Points on a hilly landscape, in no order, each with its height.
A ball rolls from a point to the lowest of its 2 nearest points, and stops where none of them is lower. Distance is the straight distance between rows; heights are no part of it.
z808: [107 139 129 139  63  87  80  95  80 133 163 124 113  82 181  95  70  74
 146 120 123]  h=4.09
z470: [ 99 162 139 106 108 156 146 119 154 169 113 130 119 163 127 122 100 105
 134 141 125]  h=8.46
z904: [179 157  32 168 172 103 116 136  99 120 149 134 138 135 195 178 170 150
 125  90 150]  h=7.50
z345: [137 120 118 124 157 114 139 135 113 106 115 120 128 150 123 103 119  56
 145 144  91]  h=3.96
z352: [159 112  93 157 175 113 147 134 111  94 110 136 162 146 133 147 166  86
 113  93 119]  h=3.81
z682: [122 146 140  95  73 137  94 160 141 146 107  74 109 149 166  63 128 126
 151 135 157]  h=7.72
z149: [160 148 129  96 148 126  98 135 184 146 104 112 127 196 112 158 122 151
 176 189 127]  h=4.52
z156: [153 141 142 110 140 145 155 125 171 173 120 112 148 145 124 190 165 203
 130 109 146]  h=6.29
z626: [154 162 122 120 178 127 169 152 190 112  82 122 168 173 105 173 148 146
 131 144 128]  h=1.80
z855: [167 131 108 151 186 126 163 121 108 110 141 179 151  84 169 169 171 157
 143 101 129]  h=7.08
z892: [114 120 100 136 167 101 139 128 120 113  89 148 160 134 106  74 127  84
 104  73 113]  h=3.15
z250: [147 120 164  95  95 132  93  99 137 163 124  94 115 157 113 140 170 159
 146 135 149]  h=4.87
z513: [173 119 121 164 197 134 110 139 140 117 106 105 152 162 160 222 137 173
 181 180 156]  h=3.66
z309: [132 155 128 134 193 132 199 155 181 116  81 145 195 159 117 205 172 184
 143 145 118]  h=0.54
z432: [146 144 146  98  89 153 119 109 167 170 120 126 122 144  97 153 148 192
 115 124 152]  h=5.64
z201: [162 114 119 141 129 118  75 108  86 115 135 113 103 102 150 109 128  93
 162 150 139]  h=0.67
z271: [161 142 115 114 162 155  90 160 179 144 125 106 108 169 129 200 112 188
 170 218 148]  h=5.11
z429: [ 99 103 137 128 122 161 144 128  92 124 142 144 121  81 108  74  89 118
 107 125 118]  h=4.41
z629: [158 136  99 128  93 101  58 118  95 159 107  94 128 136 177 103 133 108
 143  97 158]  h=5.48
z694: [134 135  87 129 146 102 110 123 109 153  88 136 152 150 150  92 130 116
 121  66 143]  h=3.70
z554: [185 131  92 114 191 127  94 127 131 167 119 114 126 118 156 168 115 181
 167 141 162]  h=5.89
z219: [122 116  81 181 134 132  85 112  40 103 150 129 124  67 151  95 111  84
  97 136 141]  h=3.26
z975: [123 109 120 147 129 132 155 111  94 121 146 169 165  78 114 132 139 131
  77  68 114]  h=7.79
z890: [116 122 180 126 121 116 146 108 159 113 157 142 113 165 103 178 136 118
 153 165 107]  h=0.78
z981: [188 137  41 161 157 109  89 131  94 117 126 138 144 134 163 143 139 121
 111 104 149]  h=7.78
z199: [158 153 109 117 111 152 187 166 149 112  99 132 168 110 110 129 145 152
  84 106 134]  h=7.31
z399: [ 88 123 164 100  79 116  77 159 149 139 100  86 116 150 131  39 127  99
 149 141 121]  h=7.19
z772: [ 70 138 156 111  98 138 139 125 150 141 126 122 126 165 103  92  85  71
 126 160  89]  h=8.75
z142: [100 115 109 154  89 140 133 125  71 132 136 104 134 101 165  95 136  88
  91  77 148]  h=5.12
z213: [ 68 114 120 158  79 105 115 134  76 154 143 122 115 103 196  64  98  93
  96  65 135]  h=4.80
z705: [184 123 126 155 148 112 143 132 121 102 109 118 157 151 142 185 191 132
 118  92 138]  h=4.24
z778: [121 134 115 113  85 134 163 160 114 100 140 106 114 120 140  92 107  92
 117 120 118]  h=8.58
z571: [122 134 101 144  93  82  50 105  64 127 165 120 107  84 188  80 115  94
 133 101 156]  h=3.51
z650: [ 65  57 136 142 100 122 144 141  78 123 171  85 106  66 116  87  71 105
 113 135  78]  h=4.38
z356: [156 136 112 154 124 159 146 130  88 102 132 119 128  81 137 136 122 124
 106 132 147]  h=8.47
z613: [136 136 136 123 106 151 180 155 146  94 130 138 135 125  86 139 140 135
  96 141 123]  h=7.04
z637: [ 97 121  93 159 127 163 154 126  83 146 109 124 154 128 171  83 120  88
  83  92 123]  h=5.44
z558: [189 136  88 144 179 141 101 138 120 129 108  97 143 117 165 208 122 191
 141 163 171]  h=5.05
z574: [124 115  81 153 170  94 140 124  97 106 127 150 154 148 126 110 133  61
 113 104  97]  h=3.49
z97: [118 152 131 108 159 148 171 133 159 131  87 165 159 127  71  94 121 145
 112 119 118]  h=5.06
z846: [ 78 103 175 117  40 121 102  87 111 159 153 114 115 117 119 101  88  96
 120 127 106]  h=2.40
z146: [ 98 107 146 147 164 115 185 103 134 113 139 168 158 119  80 142 102  89
 107 130  81]  h=2.25
z840: [ 64 108 150 120 133 117 193 132 152 110 139 152 141 125  52 112  96 115
  92 124  83]  h=2.03
z824: [130 136 122 119  76 147 120 169 115 130 118 105 103  98 151  64 100 126
 128 129 163]  h=8.24
z391: [102 157 161  95  59 136  80 123 186 153 134 121 112 187 102 116 129 120
 133 187 108]  h=3.25
z5: [112 143 143  89 140 132 121 119 178 148  80 119 137 181  77  82 152 155
 122 104 140]  h=6.16
z864: [ 77  64 137 148 100  91 119 110  76 130 163 112 123  91 125  79  96  83
 120 102  92]  h=4.20
z548: [126 154 121  97 132 130 120 123 159 195  88 113 130 171 145 116  96 140
 152 115 130]  h=8.06
z438: [102 114 104 140 131  94  74 154 102 155  98 142 138 144 173  49 109  87
 116  66 141]  h=4.27
z94: [144 142 128 150 192 149 187 130 145 118 102 165 169 122 142 194 147 154
 149 152 123]  h=1.53
z53: [119 128 152 124 112 168 123 130 181 138 149 113  94 168 123 208 191 189
 133 191 139]  h=4.04
z84: [ 63  68 150 123  96 131 163 153 127 108 168  95 116 120  66 122 102 116
  91 163  68]  h=4.82
z421: [112  91 121 144 130 110 165 115  94 105 183 161 123  75 115 133  76  95
 118 119  77]  h=2.55
z538: [167 148 111 110  92 107  50 111 115 178 112  73 122 138 169 133 101 139
 158 127 165]  h=6.14
z463: [140 136 106 137 112 144 156 136 112 130 102 148 172  97 132 107 132 138
  84  69 145]  h=7.61
z841: [160 162 138 125  90 157 156 165 166 104 158 121  98 113 123 192 141 180
 126 161 153]  h=6.26
z861: [110 136 172 111 137 134 128 133 199 116 128 143 124 190  69 161 167 140
 135 175 114]  h=1.97
z365: [110 119 129 120 157 151 159 147 128 116 116 165 135  92  98  59 111 131
 111 111 113]  h=4.73
z29: [ 89  99 159 117 124  99 137 136 139 100 122 145 130 141  64  79 102  96
 119 115  92]  h=2.36
z75: [189 151 114 109 149 131  79 127 121 133 134 103  96 100 153 150 104 164
 168 159 175]  h=6.59
z758: [116 132 168 121  87 175 146 105 144 149 156 144 112 109 101 133 143 164
 111 126 154]  h=6.28
z792: [115 135 157 113 145 177 152 136 189 131 121 130 106 156  93 163 194 185
 122 177 130]  h=3.08
z225: [108 119 140 144 196 137 188 113 141 105 115 166 153 133 115 157 134 104
 134 146  93]  h=2.13
z378: [155 141  66 177 182 113 152 111  83 111 159 172 137 111 189 168 176 133
 121 103 126]  h=7.26
z859: [154 126 135 128 162 159 125 182 191  99 129 136 119 160 115 198 152 206
 150 211 157]  h=3.47
z992: [ 87 158 146  96 117 147  95 119 201 149 116 129  95 204  81 128 170 146
 132 183 115]  h=3.32
z461: [167 125 125 119 125 103 145 142 109  94 162 155  99  90 137 134 136 126
 149  89 133]  h=3.39
z518: [164 133 132 159 104 147 131 120 104 105 140 124 137 108 125 192 124 105
  94 140 147]  h=8.74
z448: [161 151 139 108 144 127 140 136 164 128 100 104 130 181 118 158 134 147
 152 141 140]  h=3.14
z923: [164 128 131 118 119 129 113 124 124 140 108  99 123 143 130 141 151 135
 143 120 147]  h=4.14
z919: [ 64 100  83 169 112 103 131 132  67 141 161 155 127 102 168  66  81  86
  72  61 108]  h=4.57
z282: [173 124 139 139 167 115 112 130 136 113 130 104 121 156 172 208 141 135
 188 168 139]  h=1.96
z842: [120 119 126 139 161 110 203 117 117  98 135 173 183  88 111 137 167 134
  92  85  89]  h=7.88
z193: [115 122 121 129  90  76  67 126 106 142 110 122 134 148 175  57 112  80
 151  97 131]  h=4.81
z713: [106 106 164 114 104 145 120 131 128 121 154 125  94 101  98  88 104 111
 125 167 104]  h=4.84
z788: [166 135  90 145 118 100  51 101  77 120 158 121  92  80 169 110 140 124
 150 106 171]  h=2.62
z893: [136  95 116 125 135 100 140 139  90  92 156 130 104  99 129  92 146 104
 129  77 108]  h=3.77
z756: [135 124 120 119 192 104 146 108 121 138 112 148 121 150 156 132 163 116
 162  93 121]  h=7.09
z708: [158 143 144 125 152 150 135 167 201 122 113 149 154 158 106 203 158 228
 130 167 151]  h=2.05
z270: [143 138 155 130 149 133 125 140 161 114 147 107  87 167 159 202 165 161
 202 196 138]  h=3.78
z486: [141 137 159 100 113 130  96 135 139 113 167 143  71  98 112 112 104 130
 163 174 127]  h=5.36
z42: [145 154  82 113 188 106 144 115 129 172  98 122 133 168 168 148 141 129
 164  91 131]  h=7.38
z969: [128 145 152 123 123 156 193 169 175  79 158 150 122 128 114 179 163 166
 113 159 116]  h=6.78
z832: [142 110 149 137 116 108 147 118 119  94 178 163 101  91 118 160 100 115
 130 120 114]  h=2.92
z983: [153 135 147 149  85 151  90 101 105 100 139 124 132 102 111 167  96 118
 114 175 158]  h=9.08
z302: [ 43  73 164 122  86 129 172 157 112 132 149 104 117 109 106  73  81 115
  84 127  96]  h=4.61
z733: [ 85 149 149 117 132 142 146 132 149 160  78 156 164 146 106  70  93 131
  97  99 136]  h=5.55
z286: [117 132 160  98 111 123  88 140 156 134  86 106 140 178  83  65 128 110
 133 143 127]  h=6.72
z934: [131 127 165 124 142 170 154  96 124 136 143 143 105  99 129 145 162 163
 136 135 139]  h=6.65
z596: [132 152 141 112  93 176 114 136 159 135 139  96  89 140 117 176 141 173
 127 196 156]  h=5.22
z452: [ 75 130 176  97  33 142  92 108 152 150 157 117 113 142 110  97 110 117
 125 153 120]  h=0.90
z592: [158 140 133 110 189 123 162 142 179 148  98 122 173 132 128 188 172 239
 150  97 128]  h=6.73
z610: [103 177 119  82 167 137 165 136 189 159  65 128 151 151  87  92 148 177
 128  97 133]  h=5.58
z69: [143 122 134 144 192 140 157  97 112 133 125 169 120 107 139 144 167 143
 151 103 116]  h=6.91
z226: [132 101 110 157 140 108  84 116  78 119 135 145 120 105 140  84 111  70
 129 136 119]  h=2.21
z460: [ 80  72 152 119 119 103 141 124 103 128 151 119 108  99 119  61 131 100
 120  75  96]  h=4.03
z744: [ 86 124 171 109 109 129 163 116 161 112 155 152 111 149  65 145 116 117
 110 151  80]  h=1.61
z339: [147 153 117 112 158 128 146 102 147 188  90 146 149 163 141 150 112 138
 143  84 140]  h=7.70
z223: [122 114 168 116 104 121 102  93 132 122 139 112 127 155 115 142 122  86
 156 187 102]  h=2.16
z455: [ 68  66 103 169 100  85  86 120  53 131 163 120 120  80 156  65  63  77
  94 100 100]  h=4.37
z10: [124 151  74 166 104 154  89 118  65 150 120 103 127  98 190  91 114  98
  95 103 172]  h=4.70
z494: [168 160 138 115 100 121  78 114 127 122 159 114  81  85 135 157 106 145
 172 178 164]  h=6.13
z502: [109 120 139 126 156 102 156 130 151  92  90 125 154 154  64  97 141  92
 108  89 107]  h=2.77
z484: [125 119 162 123  46 109  76  89  99 127 167 122 112  81 130 118  87  97
 125 133 132]  h=3.29
z809: [188 144  80 141 140 135 102 131  90 116 117 134 129  88 150 126 122 138
 112 113 163]  h=8.12

Where does a ball stop that starts at each point below?
z824 -> z429
z983 -> z69
z518 -> z69

Call two points neighbours if one is among the 2 nearest of the other. Go from one point of each pair to the other, from neighbour to neighbour, staying as low as possible. Name the highest point that can't be avoided.
z309, z890 -> z146
z448, z201 -> z345
z452, z861 -> z992
